Points, in no order, along strands that fork and pass close to each other.
Points whose rows are less than 78.8 apart are linked; no others are. Some points are linked to none.
Q_164: [ 19  46   8  43  32   6 -21  23  47 -38  -6 -27  -7   3 -36  10   8 -32
  10  -2 -24 -50 -34  30  25  17 -11  30 -26  16 -10 -54  44]
Q_931: [ 56  20   1  33  21  13 -27   5  16 -33  19   3  -9 -22  12  -3  -1 -21
  36   4 -22 -33   0  49  14  25 -14  20   4  26  -3 -38  51]
Q_419: [ -9  -5  57   6  15  -4 -10  16   7  -2  28  -1 -13  -3   1 -16 -24  -1
   9 -15 -11   6  11  -2   4 -14   8  -5 -29   6   1   4  33]
Q_299: [-55  -2  -9 -30 -26  -6  23 -41  -5  -5 -13 -17 -17  14 -21  33   4  -3
 -18 -27   0   7 -44 -33  10  -4  13  -8 -30 -32 -27  24 -21]
Q_777: [ 43   9   0   7 -41 -22   2  -4  -3  -9  23 -28 -33  -9  27  23  -3 -28
  30   3  -2  13  -3  27  15  34 -24 -21 -11 -23 -30  18  31]
Q_747: [ 34  16  16  29  -2  13 -16   4   9 -15  15  17  -7 -29  16   5   6 -13
  12  21 -14 -32   7  45   2   2 -27  23  38  -5  -9 -44  16]
Q_685: [  4  -1 -39 -17  14  -8   1  -9  -8   6 -22  -3  39   0   4 -18  16  28
  -1   5  18  31   9 -22   5 -10  27 -16 -17  42  42  36 -32]
Q_867: [-10 -45  33 -11 -11   3  11  15 -32  29  19  11 -13  -8  -4  -7  -8   9
 -10  18  12  -6  36  -4 -37 -19  -1  11  33 -44 -16  18  -6]
Q_206: [ 27  26 -48  -2 -39 -14  -2 -25   1  -9  -9 -19 -24 -10  -4  25   4  -8
  23 -16  -3  20 -21  25  29  45  -4 -25 -25  -7 -20  11   2]
Q_405: [-17 -45 -38 -35 -28 -10  50 -12 -46  16  -3  -2  -1  35 -12   8   9  -3
 -16  -3  39   5  25 -38 -38  10   5  -3   5 -35  -6  53 -41]
Q_762: [ 26   0  -4  19  62  31 -36  16  26 -41   0   0  -4  -2  -7 -31   2  15
  36  -8 -21 -27 -10  37  20   8  27  27 -29  56  21   3  42]
Q_428: [-55 -13  10 -22 -14 -12  33 -14  -9  34 -15  17  27  24 -26   5 -11 -10
 -38 -14   2   6  -5 -56 -30 -29 -11  -5  23 -26 -16 -17 -27]
Q_60: [ 19   8  38  24  38  11 -22  18  19 -27  27  -4 -18  -8   1 -20 -19  -8
  31 -15 -23 -26   4  24  13   7  11  14 -28  34   4 -10  53]
Q_790: [ 35   8 -44   1  -6 -15   0   0 -11   7  -6  22  43   8  16 -14  -7  -2
   2   1  12  37  30 -14  -4  16 -18 -21  21  46  34 -14 -23]
Q_616: [-49 -15 -11 -31 -33  -4  30 -40 -21   2 -11  -8 -16  17 -20  33   2  -6
 -21 -14   6  -4 -27 -37  -6   0   4  -1  -3 -48 -30  24 -33]
Q_868: [ 40 -22  26   5   8  16  -9  18  -9 -25  31  -3 -33 -31  26  -6 -13  -3
  56  -8 -18 -13  16  46  -5  19  13   9  -4  14  -5  17  43]
Q_709: [-11   0  10   5  39  -7  -6  20   5  31 -21  11  47  17  -3 -47  -5  36
 -22  24  -4  17   9 -34  -5 -32  12 -13  18  40  30  -1 -10]
Q_458: [  0  34  38  -3 -47 -34  13  -3  21   3  14 -31 -18  15  22  55  11 -44
  -2  -2  -6  -3 -36  -7   1   5 -29  -4  -6 -47 -42 -12  33]
Q_98: [ -5  28  34  39  58  -1 -27  30  42 -16   6  -6   0  34 -13 -21 -22 -12
 -27  -1 -21 -24 -23  -8  38  13   6  15 -24  38  17 -50  30]
Q_597: [-18  44   9  14  14  -3 -10  -8  28  -5 -10   5  11  19 -13   7 -12  -7
 -33  -8 -11  -1 -28 -23  26   6  -9  -4  -5  21   6 -49  -6]
Q_183: [-10  17  46  20   4  -2  -2  12  16  19  12  17   8   0  -1   1 -12 -16
 -27   8 -14 -10   0  -3  -3 -23 -20   4  25 -14  -9 -55   7]
Q_399: [ 30  -9  10   0 -36 -24   4   0 -14   6  34  -1  -8   1  21  15 -17 -26
   8   2   5  18  26   5  -9   6 -25 -19   9 -21  -9   2   9]
Q_995: [ -7 -42 -28 -25 -22   7  26 -12 -46  11  -2  -6 -26  10  -3  15   9   9
 -14  16  30  -2  19 -13 -24  14   9   5  16 -51 -13  48 -42]
Q_38: [-28  17  20 -14 -31 -24  17 -13  15  10  10  -5   6  27  -4  28 -14 -28
 -20 -24  -5  16 -15 -45  -3  -9 -18 -19  -9 -17 -14 -26   1]
Q_243: [-12 -24 -37 -13  17  36  -9 -11   1 -15 -22  -3 -14 -33  -3   5  44  41
   6  14  14  -6 -19  45   4 -11  33  23 -14  -7   9  48 -28]
Q_180: [  9  -3 -12   2 -19  15   5  -6  -4 -21 -14 -22 -47 -24 -18  27  23  13
  13   4 -14 -25 -27  42  15  16 -10  15  -6 -40 -39  19  -8]
Q_332: [-39  37   2  14   7   4   2  -3  17  21 -23  25  34  19  -6  -6 -10 -11
 -49   6 -12  -5 -21 -29  -1 -14 -24  -8  49   9   1 -64 -25]
Q_964: [ -5   7   9  13  25 -16  -3  23   9  37 -11  21  48  29  -5 -37 -19  13
 -29  12 -10  24  13 -37  -7 -20 -15 -21  30  40  18 -25  -4]
Q_981: [-16 -21  26   1  51  41 -17  18  20  -9 -11  10   8 -25   3 -36  26  45
  12  19  -3 -26  -2  29  -9 -45  36  35   5  22  28  25   6]
Q_87: [  7  28  63  29  -1  -1   3  24  29 -13  23 -13 -14 -10  -3  22   7 -36
   3   5 -21 -43 -16  30   1  -8 -24  25   3 -19 -24 -43  40]
Q_731: [ 18 -44 -22 -14  -5  24   1   9 -22 -14  -1 -23 -57 -27   9  10  18  19
  28   5   3   2  -1  47   8  16  24   9 -12 -29 -14  61  -4]
Q_751: [ 27 -29   9  -4 -17   0   0  13 -20 -15  25 -26 -47 -18  24   1 -11  -4
  41  -5   0  15  15  31   6  25   7 -14 -20 -17 -17  45  26]
Q_813: [ -8  -5  37   2   6 -12  -2  11  -1  16  15  11  11   7  -4 -16 -22   1
 -11  -4  -3  20  21 -20  -5 -21  -7 -12  -7   3   7  -5   9]
Q_76: [ 10 -10  -7 -11 -38 -18  10 -12 -17   4  16  -3 -11   3   6  21  -7 -15
   2  -1   9  14  15  -8  -4  15 -17 -19   1 -25 -10  12 -12]
Q_46: [ 34 -38 -22 -12 -25  12   9   9 -44   1   7  -3 -38 -17  21  17   8   0
   9  27  23   1  29  19 -12  31   0   9  32 -38 -11  29 -26]
Q_354: [  3  -4 -13  -7  30  10 -17  -1  -1   0 -15   2  20 -13   8 -23  17  37
   3  14   9  17   5   3   8 -16  32   0 -16  32  39  29 -14]
Q_866: [ 19  28  23  37  49  -5 -33  17  32 -12  17   5   8  26   3 -26 -27 -12
 -16   5 -19 -11  -8  -4  33  18  -2   8  -8  46  18 -45  37]
Q_928: [  0  13  59  17  -7  -3   0  15  17 -13  21 -15 -27 -11  -5  18  -3 -19
   8  -4 -18 -25 -12  19   4  -5 -16  12 -14 -22 -25 -19  36]
Q_676: [-57  -5 -41 -29 -17   2  33 -37 -27  16 -30  19  37  10 -24   1  10   4
 -27  -6  14 -10  -6 -44 -19  -8   2   2  38 -12   0  10 -55]
Q_23: [  7  34 -12  12   7 -15 -23 -14  21 -14   0 -15  -8  12  -9  -1 -16  -4
   7 -24  -6  22 -17  -3  35  22   7 -24 -56  29   2  -4  24]
Q_286: [ 16  26  -8  20  18  12 -28  -6  11 -16  -7  17   5 -14   1  -9   1  12
  -2  11  -7  -8  -1  18  20  10  -7   8  10  25  10 -33  -3]
Q_588: [  1 -40  23 -10 -19   7  17   2 -28  -1  16 -24 -56  -6   5  14  -1   2
   2   8   5  -9   9   9  -7   8  -5   6   1 -60 -30  48  -2]
Q_561: [ -3  -4  35   8 -19  -8   6   5  -3  24  20  16   0  -5   3  10 -11 -16
 -20  11  -5  -7  15  -2 -21 -19 -25   3  34 -36 -18 -30  -1]
Q_126: [ -8 -24 -43 -27 -16  -1   8 -18 -22  -3  -5 -20 -28  -4  -2  14  14  12
   7  -6  18  26  -8   9   8  16  24 -16 -35 -20  -8  64 -26]
Q_197: [ 45  16  16  33  39  -1 -31  11  16 -11  27  14  10   6  21 -27 -29 -15
  11   3 -18  -3  11   9  20  20  -4   4   0  47  22 -35  47]
Q_499: [-26 -11 -32 -14 -16  15   8 -28 -28   1 -24  14  -4 -15  -9  13  16  20
 -17  15  15 -17  -3   0 -10   6   3  12  28 -31 -10  11 -52]
Q_283: [-13 -45  20 -18   2 -16  17  21 -25  48   5   8  26  10 -11 -28  -8  15
  -9   3  16  19  44 -30 -44 -36   5  -9   9  -9   5  26  -2]
Q_596: [  6 -53   6 -21   1  -4  15  27 -37  35   7   3  16  -3   7 -23   1  22
   9  17  29  19  51 -13 -41 -21  24   3  13  -8  17  41  -8]
Q_13: [-32   0  18 -15 -22  -9  10 -18   1  -4   3 -20 -26   6 -12  25  -3  -1
  -8 -20  -2   7 -25 -16  10  -6   3 -10 -40 -33 -26  16  -2]
Q_545: [-21 -18 -49 -33 -15 -25  48 -11 -16  22 -25   5  52  32 -14 -17  15   7
 -11 -29  21  17  21 -54 -20  -7   0 -19  -2  27  28  36 -40]
Q_860: [-21  -5  34   8  54  25 -21  19  19  -3 -10  13  12 -12  -4 -38  11  38
  -6  16 -10 -19  -3  13   1 -38  25  23   0  22  23   3   4]
Q_593: [-24  25  31  28  57  15 -20  22  39 -22  -8  -5  -3  19 -25 -16  -5   6
 -25  -3 -19 -26 -30   0  30  -9  11  19 -31  29  14 -34  14]
Q_95: [ 10 -30  16  -9  26  24 -13  14  -4 -12   9   2 -14 -28  15 -18   7  26
  33   2   1   2  14  33  -3 -11  37  16 -17  19  19  42  14]
Q_91: [-13 -34 -40 -25   3  22   6 -16 -24   4 -18  -4 -10 -20   4   7  36  32
  -4  22  31   1  -3  16 -10  -3  37  16  -3 -23   9  59 -44]
Q_905: [  4 -42 -32 -22 -14  13  12  -5 -32  -2  -4 -26 -54  -9   6  16  14  13
   7   7  19  12   0  18   1  18  22  -1 -17 -42 -17  72 -25]
Q_625: [  0 -37 -53 -30  -2  16  14   0 -34  14 -22  -6  10 -17  12   3  38  30
   0  34  50   4  14   0 -25  -7  47  16  13 -13  24  57 -49]
Q_839: [-26 -32   6 -19  -3 -20  27   7 -16  47 -10  13  36  22 -21 -22  -6  10
 -24  -4  13  17  33 -47 -41 -33  -8 -12  12  -6   3  12 -17]
Q_236: [ 30 -16   3   9   2  33 -11  16  -3 -36   2  -4 -36 -37  -4   7  16  13
  42   9 -16 -35  -1  62   2   9  -2  29  11  -7 -17   6  15]
Q_690: [ 29  -2  22  21  61  22 -30  20  24 -35  21  -1 -11  -1   4 -35 -20  -1
  44 -19 -26 -29   1  25  11  15  27  19 -34  57  16  -1  60]
Q_639: [ 62  -1 -11   9 -26  -9  -6  -1 -16 -12  25  -9 -26 -27  33  18  -2 -22
  37  10  -3  10  11  42  11  36 -17 -11   5  -8 -14   3  26]
Q_926: [ 20  33  -2  42  41  23 -32  19  38 -45  -7  -3  -4  -1 -26  -9   5 -13
  10   8 -24 -53 -21  37  23  12 -13  32  -4  29   1 -54  31]
Q_621: [  4  11  48  24  24  10 -10  24  25 -28  20 -15 -26  -6 -15  -3  -8 -12
  25 -14 -25 -33  -9  28  11  -3   2  17 -32  10 -12 -13  48]
Q_465: [-20 -26   2  -8  20  30 -12   8 -13  15 -25  16  13 -32   7 -28  25  48
  -2  37  19 -18  13  13 -26 -37  26  28  35 -11  21  14 -26]
Q_409: [-41  32 -24   3  -2  11   3 -18  -1  14 -31  29  33  -1  -8  -8   1   6
 -36   9  -3 -12 -14 -23  -7  -6 -20  -2  54   5   4 -42 -45]
Q_141: [-10  20 -63 -17 -11   1   6 -25 -16   1 -31  16  36  -3  -3  -1  12  11
  -7  -3  14  15   5 -20   5  17   0 -15  22  30  26   5 -54]
Q_298: [ 11  23  28   5 -40 -16  12  -4  10  -6   6 -27 -33  -9   6  44  17 -26
   3   8 -12 -20 -31  18   8  14 -32   8   2 -49 -47  -2  19]
Q_870: [-13   5  17 -10 -46 -29  10 -11   9  -5  14 -34 -28  17   7  26 -10 -20
   9 -20   2  22 -15 -23   6  12 -16 -30 -37 -33 -33  19  21]
Q_280: [-33  16 -13   6  13  21 -14  -7  -7  10 -37  29  21 -20  -2 -25  11  32
 -23  29   5 -20  -5   1 -14 -17  -7  12  47   1  11 -32 -41]
Q_40: [ 39 -37 -11  -4 -17  21  -4  15 -35  -5   7   8 -34 -34  27  10   7   7
  22  29  15  -8  27  38 -12  24   3  21  42 -26  -4  12 -12]
Q_464: [ 26 -25 -59 -16 -16  -9  21  19 -37  23 -25  14  43  -3  15 -15  19  13
   7  14  42  23  45 -20 -32   6  11  -3  28  26  34  11 -43]
Q_233: [  1  -4 -28 -17 -44 -13  18 -27 -18  -2   1 -15 -27   2  -1  35   2 -12
   2  -5   7   8  -7 -10   5  28 -13 -18  -3 -35 -25  26 -21]
Q_781: [ 10  47 -25  21   0   5 -15  -9  30 -27 -20 -19 -17  -9 -37  22  15  -2
   7 -12 -19 -25 -43  35  32  23  -5  12 -31   2 -24 -27  16]
Q_718: [ 62  -9   8  14   8  18 -15  10  -7 -27  27   8 -19 -34  32  -3  -6 -11
  54   2 -17 -16  15  50   0  27   2  12  10  21  -1 -13  47]
Q_501: [-58  -2  33  -9  10  -7  20   1   5  33 -18  15  27  22 -25  -5 -11   1
 -47  -9  -6   8 -13 -51 -18 -37  -2  -7  12 -13 -10 -31 -17]
Q_824: [-51   3  28  -1  41  16  -2  -4  18   0 -16   4   9  -2 -20 -14  12  29
 -33  -1  -4  -8 -28 -10   8 -43  23  14 -28   2   7   6 -16]
Q_493: [-15  31  13  21  23   2 -17   8  40 -26  -6 -30 -22  11 -32   7   0  -5
   3 -29 -17 -12 -40  12  34   4  14   5 -69   8 -10 -13  37]
Q_294: [  3   6  13  17  13 -21   1  23  17  44   6  25  46  36   2 -21 -28 -15
 -33   2 -13  30  19 -32 -14 -24 -32 -23  36  29   9 -40   6]
Q_384: [ 33 -20  -7  -7  13  -6  -8  19 -22  10   0  10  30  -9  21 -27  -6  16
  21  11  15  37  38  -9  -8  -3  18  -9   0  37  39  15   0]
Q_436: [  2  52 -17   0 -29 -32  -6 -21  31  -7   9 -21   4  32   2  26 -17 -34
  -1 -32  -6  30 -23 -30  27  23 -15 -35 -33  18  -2 -20  20]
Q_770: [ 36  42 -14  25 -12  -4 -15 -10  20 -21   1  -9 -14 -18  -6  22  12 -16
  15   1 -15 -20 -24  41  24  27 -21   7  -9   0 -21 -30  23]
Q_917: [ 13 -51  13 -22  15  22  -5  22 -22   2  10  -4 -17 -29  28 -13   8  25
  35  10  18   9  25  26 -17  -9  48  16  -6   5  21  59   6]
Q_845: [-42  15  59   6  24  -6   2  15  22  14   2  -1   7  28 -13  -4 -19  -4
 -38 -14 -14  10 -19 -38  10 -25   5  -6 -24   1   4 -38   9]
Q_216: [ 26  23 -32   2 -40 -23   6 -22   0   9  14  14  19   8  17  28  -8 -36
  -6  -3   3  15  11  -2   0  13 -34 -22  28  -1   1 -22 -17]
Q_330: [  0   3  62  21  36  -2 -18  25  17  -4  33   1  -7   8   8 -29 -34  -8
   9 -15 -21   0  12  -3   8  -8  11   1 -26  28  10 -12  49]
Q_715: [-52 -19 -29 -32 -26  -2  39 -39 -32  11 -18  10  13  18 -25  16   5  -3
 -28  -6  17 -10  -8 -41 -21  -4   5   5  25 -36 -15  21 -49]
Q_844: [-28  23  62  14  10 -10  -2  17  28   2  14 -15 -10  20  -9   9 -16 -18
 -21 -19 -14  -1 -19 -23  14 -14  -1  -2 -34  -7  -5 -42  30]
Q_893: [ 23 -11  12   2 -31 -11   7   7  -9 -14  17 -43 -55  -9  18   9  -6 -10
  38  -8  -4   9  -5  28  15  29  -7 -20 -27 -35 -37  45  35]
Q_92: [-48  11 -20 -10   5  20   0 -33  -7  -6 -34  13   7 -19 -16   2  21  26
 -25   6   6 -20 -26  -4   1 -13   9  12  11 -14  -3   1 -49]
Q_859: [-35  13 -50 -27  -7  -3  16 -38  -8   1 -28   3  28   5 -17   7  10  10
 -13 -18  11  15 -14 -31  12   4  14 -17  -6  19  17  30 -48]
Q_408: [ 19   9 -51 -14 -49 -18  12 -25 -11  -3  -7 -26 -33  -2   2  31   6 -12
  18 -11   3  17 -17  10  20  47  -8 -29 -14 -27 -28  29 -11]
Q_678: [ 12 -24  -2  -3  44  40 -23  10  17 -27  -4   1  -9 -28   6 -18  24  31
  40   0  -6 -10  -5  52   4 -15  44  27 -25  34  25  38  21]
Q_955: [ 36  27  15  20  -7 -28 -15  -1  17   0  36  -1  10  17  24   1 -30 -37
   4  -8  -7  24  11  -3  12   8 -21 -24 -14  20   7 -25  38]
Q_976: [-33 -32   6 -17  11  10   5  -2 -24  27 -15  12  14 -13  -8 -17  13  34
 -21  23  19  -8  14 -11 -33 -36  18  14  22 -27   3  21 -30]
Q_994: [ 32  31 -27  11 -23 -11 -12 -21   6 -13   3  -8 -14 -15   1  24   2 -12
  16  -3  -6   5 -12  27  26  33 -13 -11 -12   1 -14 -12   7]
Q_79: [  3 -24 -16 -11 -24   8  12 -13 -35   5  -2   2 -26 -13   1  18   9   8
 -10  20  15 -11  12   4 -13  15  -4   9  27 -48 -18  19 -35]
Q_88: [ 27 -29 -11  -4  -1  29  -6  14 -10 -27   0 -16 -50 -32   2   7  16  19
  42   1 -11 -13  -6  61   9  15  16  16 -11 -14 -17  39  12]
Q_991: [ -7 -12  44  -9 -44 -22  23  -2  -7  13  26 -19 -29  13  11  30  -9 -29
 -12   3   0  -2  -2 -21 -14  -6 -27  -8   6 -62 -37   7  11]
Q_139: [-42   1  43  -5  16  -7   6   4   7  21  -3   9  17  17 -17 -12 -14   6
 -35  -9  -6  14  -5 -39  -4 -35   4  -8 -10  -4   1 -17  -7]
Q_407: [ 15  41   9  17  -2 -28 -17  -5  30  -3  23 -10  11  36  10   5 -30 -34
 -10 -17  -9  26  -7 -24  25  13 -18 -26 -28  31  11 -31  30]
Q_601: [  5  13  24   3 -39 -34  -2  -3  13 -10  29 -35 -23  13  18  15 -19 -27
  22 -20   3  27  -4 -10  10  14 -15 -37 -42 -17 -26  10  38]
Q_360: [-29 -22 -40 -34 -46 -28  57 -18 -14  20  -2  16  28  46 -16  10  -1 -26
 -14 -36  17   7  20 -56 -31   6 -30 -13  20 -11   0  11 -28]
Q_177: [-45  30  22   4 -13   0  18 -12  14  19 -13  13  18  12  -9  23  -4 -23
 -45  -4 -11 -11 -29 -30  -5 -19 -19   2  36 -25 -15 -65 -19]
Q_677: [ -5  -2 -41  -4  10  27 -11 -16   4 -22 -25  -5 -22 -28 -18  10  33  34
  10   0   0  -8 -29  48  18   3  19  14 -25  -4  -6  30 -22]
Q_174: [  9  29 -58  -1  -2   8 -16 -22  -9  -8 -29  18  23 -17   4  -1  11  17
  -1   9  10   9   0   4  14  24   1  -8  21  33  25 -11 -43]
Q_636: [  7  -5 -45 -16 -15 -10  -4 -15 -11  -9  -5 -17 -17  -6   0   9   3   9
  22 -18  14  40  -4  13  21  24  20 -30 -50   7  -1  45 -10]
Q_175: [ 23  39 -12  42  33  18 -38   2  27 -29  -9  16   7  -6   1 -14   0   0
  -7  19 -16 -33 -14  27  24  17 -19  22  18  34   9 -61  11]
Q_83: [ 17 -51  -7 -21   6  15   2  27 -34  19  -4   4   6 -25  25 -16  13  28
  21  29  35  11  38   8 -29 -14  43  18  18   0  28  42 -11]
Q_582: [-45 -12 -30 -36 -22 -28  52 -19  -6  19 -19  12  45  44 -25  -5  -1  -9
 -18 -41  12  17   7 -68 -18 -10 -13 -19   2  16  14  19 -28]
Q_365: [ 22 -19  27   2   3   3 -11  12  -8 -18  31 -12 -30 -18  22 -11 -19  -2
  46 -15  -8   9  17  27   4  13  16  -9 -30  13  -3  28  43]
Q_689: [-45  -5 -12 -31 -44 -22  47 -24   0  20  -2  13  26  40 -17  27 -10 -35
 -27 -31   1   7  -8 -64 -23 -11 -25  -9  25 -23 -12 -18 -17]
Q_352: [ 16 -36 -57 -23 -12   2  21  19 -41  22 -25   1  32  -8  15 -11  29  22
   9  27  52  13  37 -16 -35  -4  35   9  21   8  33  35 -46]
Q_657: [-12 -30 -37 -30 -49 -21  49 -18 -29  16   5   9   8  38  -8  19   0 -22
 -13 -17  24   6  25 -41 -33  16 -23 -14  20 -29  -9  23 -32]
Q_49: [-48  -5 -46 -23  -7  -6  40 -18 -22  33 -41  19  58  18 -22 -20  14   9
 -28  -5  16  -5   8 -53 -30 -18  -3  -5  47   7  12   7 -49]
Q_131: [-35   8  -2  -2 -30  -5  22 -18  -2  31  -7  24  23   9  -6  20  -5 -27
 -39   3  -2 -12  -6 -27 -27 -19 -30  -1  59 -35 -22 -46 -30]
Q_526: [ 49   2  21  12 -23 -24  -5   5  -4   5  49   2   4   0  39   5 -26 -40
  19   1  -2  21  29  15  -6   2 -24 -21   7  -1  -1  -8  35]
Q_481: [-14  15  38  19   7 -13   2  18  20  37   9  18  24  25   0  -5 -24 -24
 -40   0 -16  12   4 -25  -9 -28 -24 -13  29   0  -3 -56   9]
Q_521: [-48  11  11  -3  20  15  -2 -13   6   1 -25  12   7  -8 -19  -4  11  24
 -33   2  -2 -14 -25 -11   4 -28   7  11  -1  -8   1 -14 -31]
Q_651: [  2  27  -5  21  38   0 -31   0  35 -22  -3 -19 -14  13 -22 -12  -9   5
   5 -22 -15   1 -26  12  41  11  18   0 -66  35   8  -1  33]
Q_532: [  4   0 -24   9  26  31 -21   4  21 -35 -13 -11 -21 -21 -31   1  24  26
  25  -8 -17 -19 -29  58  21  -3  19  19 -40   9  -8  18  12]
Q_937: [-10 -32  17  -2  27  45 -18  14   2 -21 -11  13 -13 -36  -2 -15  25  39
  20  17  -2 -35   2  46 -14 -29  22  41  16  -3  10  17  -5]
Q_883: [-30  28 -26 -17 -10 -11   5 -31   8  -3 -16   1  18  19 -16  10  -7   0
 -14 -28  -2  24 -18 -36  21   8   2 -26 -23  25  12   6 -24]
Q_295: [-39 -19 -23 -19   4 -11  32  -6 -15  43 -35  11  55  21 -23 -26  12  20
 -28   2  11   5  14 -53 -36 -37   2  -8  27   8  11  12 -37]
Q_337: [ 36  15  22  29  13  19 -17  15  16 -34  16   4 -14 -27  -2   3   4 -14
  31   9 -26 -45  -2  49   4   8 -17  28  14   8 -13 -36  38]
Q_438: [ 25  -9  31  11  43  10 -23  24   0   5  11  21  21  -6  19 -43 -20  20
  17  11 -12   8  25   1   0  -8  17   5  13  44  29  -9  29]
Q_653: [-19  -5  27 -22 -57 -37  34  -8   4  12  26 -22 -11  37  15  41 -12 -43
 -12 -12   3  12  -8 -47 -24 -10 -31 -20   2 -57 -33   0  12]
Q_528: [ 34  14 -11  14   8   2 -24  -4  -4  -4   6  22  15 -11  16 -10  -9   0
   5  12  -2  13  18  11  11  12 -10  -4  16  27  19 -29   2]
Q_456: [ 35 -20   3   6  -9  27  -9   9 -16 -20   5   7 -32 -41  16   9  13   9
  29  23  -5 -27  14  53  -5  16  -9  25  37 -20 -11  -5   1]
Q_373: [-33 -44  15 -22  -4   1  19  -3 -35  29   1   6   1   5 -15  -7   1  17
 -25  15  21  -3  21 -23 -37 -27  10  10  16 -47 -14  29 -26]
Q_518: [-23  -5  -3   3  21  26 -18   6  -8  15 -35  24  21 -25   4 -37  18  44
  -9  38  10 -18   4   6 -22 -31   7  20  43   0  19 -14 -27]
Q_440: [ 30  11 -50  -5  -4  -7 -15 -12 -10 -12  -6  -1   4  -8   7   2  -2   5
  20 -10  10  40   6  10  24  32  12 -27 -33  36  17  15  -7]
Q_184: [-37  11  35  16  57  24 -14  16  30 -16 -13   1   1   4 -24 -21   9  24
 -24  -1 -13 -23 -27   6  16 -33  18  21 -29  17  12 -11   0]
Q_744: [  9 -46  29 -11 -24  -2  15  16 -34  18  30  -4 -30  -2  12   2 -14  -5
   2  14  11   1  37  -1 -27   0  -7   1  23 -48 -16  30   1]
Q_275: [  0  23 -26 -10 -16 -25   7 -15   9   2   0   6  30  31  -4   3 -18 -14
 -10 -25   2  34   4 -38  11  10 -21 -33 -10  35  19  -7 -14]
Q_829: [ 10  46  54  15 -24 -33  -1  10  34  -1  26 -30 -12  13  23  38   3 -51
   3  -7  -9  -5 -26   6   6   2 -24  -2 -18 -24 -27 -26  54]
Q_367: [-20  37  45  21   8 -13  -8  17  41 -15   6 -37 -21  21 -14  19  -5 -24
  -3 -27 -13  -9 -36  -9  23   5   3   1 -59  -4 -10 -35  48]
Q_273: [ -2  28 -25  17  27  24 -22  -2  30 -34 -23 -11 -15 -10 -41   4  19  16
   9 -11 -17 -26 -39  41  29   3   9  17 -42  13  -9  -9   8]
Q_404: [ -3  14 -14   0  17  10 -19 -14   3 -11 -15   7   1 -15  -7  -5   7  24
  -1   0   0   7  -5   9  19   0  12   1 -17  19  14   4 -15]
Q_11: [  2  -9 -45 -26   1 -21  27  -2 -14  14 -23  -5  51  15   0 -22  16  18
  -3 -11  23  31  20 -40 -10 -10  15 -25 -15  43  44  40 -39]
Q_363: [ 40   7   6  25   7   0 -19   9  -1  13  22  31  19  -9  30 -14 -19 -14
  -1  19  -8   8  29  18  -6  -4 -21  -1  45  15  13 -42  15]
Q_918: [ -7 -22  24 -14 -38  -7  24 -11 -20   4  12 -23 -45   6   3  30  -1 -14
 -13  12   3 -13  -5 -13 -10   7 -20   2  10 -71 -40  26  -6]
Q_514: [ -8   8  12   3 -37 -11  17 -13  -2  27  11  17   6   3   7  29  -3 -31
 -31  14  -1 -17   0  -8 -20 -16 -34   3  53 -49 -25 -37 -18]
Q_459: [ 32  -2   9  21   6  20 -23  12  -5   1   9  34   7 -30  27 -16  -3   1
  13  27  -5 -14  25  35 -12  -1 -14  17  56   4   9 -42   8]
Q_858: [ 47  -2  16  18  38  10 -29  14   0 -10  22  20  12 -10  30 -32 -25   0
  30   4 -13   4  23  14   8  16  10   5   7  52  27 -18  44]
Q_750: [ 24  -9 -13   7  58  42 -34  12  24 -37 -14   6   1 -17   3 -29  21  31
  41   3  -9 -19 -10  49  15  -4  39  29 -19  52  30  16  27]
Q_173: [ 32  -8 -54  -6 -15  -8   7   8 -25  16 -16  24  45  -2  17 -12   6   2
   4  11  24  29  38 -12 -20  14 -11 -10  36  32  33 -11 -36]
Q_892: [  3  35  61  21  -7 -26  -4  15  33   5  34 -18  -5  21  17  17 -18 -44
  -6 -11 -15   2 -11 -11  10  -8 -15  -7 -22  -8  -8 -41  49]
Q_451: [  6  45 -18   4 -22 -28 -14 -20  28 -11   3 -29 -11  14  -5  19 -13 -20
  12 -31  -7  24 -28  -7  33  30  -4 -32 -52  11 -12  -7  29]
Q_149: [  2  -4  27  12  54   2 -20  29   9  22  -8  12  36  11   7 -53 -10  38
  -9  24  -9   9  12 -20   4 -28  24  -3  15  48  33   1  13]
Q_449: [ 37  24 -28   9  -6 -24  -8  -6   7   2  14  16  36  25  17  -6 -24 -22
  -6  -9  -1  39  18 -17  10  18 -26 -30   4  45  28 -23   0]

A fork is a point with three links. Follow the links from the first point to the second and name the forks in between, in order.
Q_363 / Q_456 | Q_286, Q_360, Q_79
Q_866 / Q_40 | Q_184, Q_79
Q_750 / Q_139 | Q_60
Q_360 / Q_709 | Q_79, Q_184
Q_354 / Q_458 | Q_360, Q_139, Q_844
Q_330 / Q_459 | Q_139, Q_360, Q_286

Follow the links from the first point to the second, and from the first to the third. Name the last point that the two ways share.
Q_931 / Q_79 / Q_501 | Q_360
Q_164 / Q_718 / Q_419 | Q_286
Q_690 / Q_458 / Q_46 | Q_139
Q_419 / Q_731 / Q_926 | Q_360
Q_360 / Q_824 / Q_40 | Q_79
Q_636 / Q_582 / Q_937 | Q_79
Q_892 / Q_621 / Q_405 | Q_139

A fork is a point with three links, a tip a point with one. Leave the first point through the second and follow the links. Name the first fork or tip that comes.
Q_709 / Q_149 | Q_184
Q_518 / Q_465 | Q_653
Q_95 / Q_678 | Q_60
Q_79 / Q_46 | Q_440
Q_408 / Q_233 | Q_844
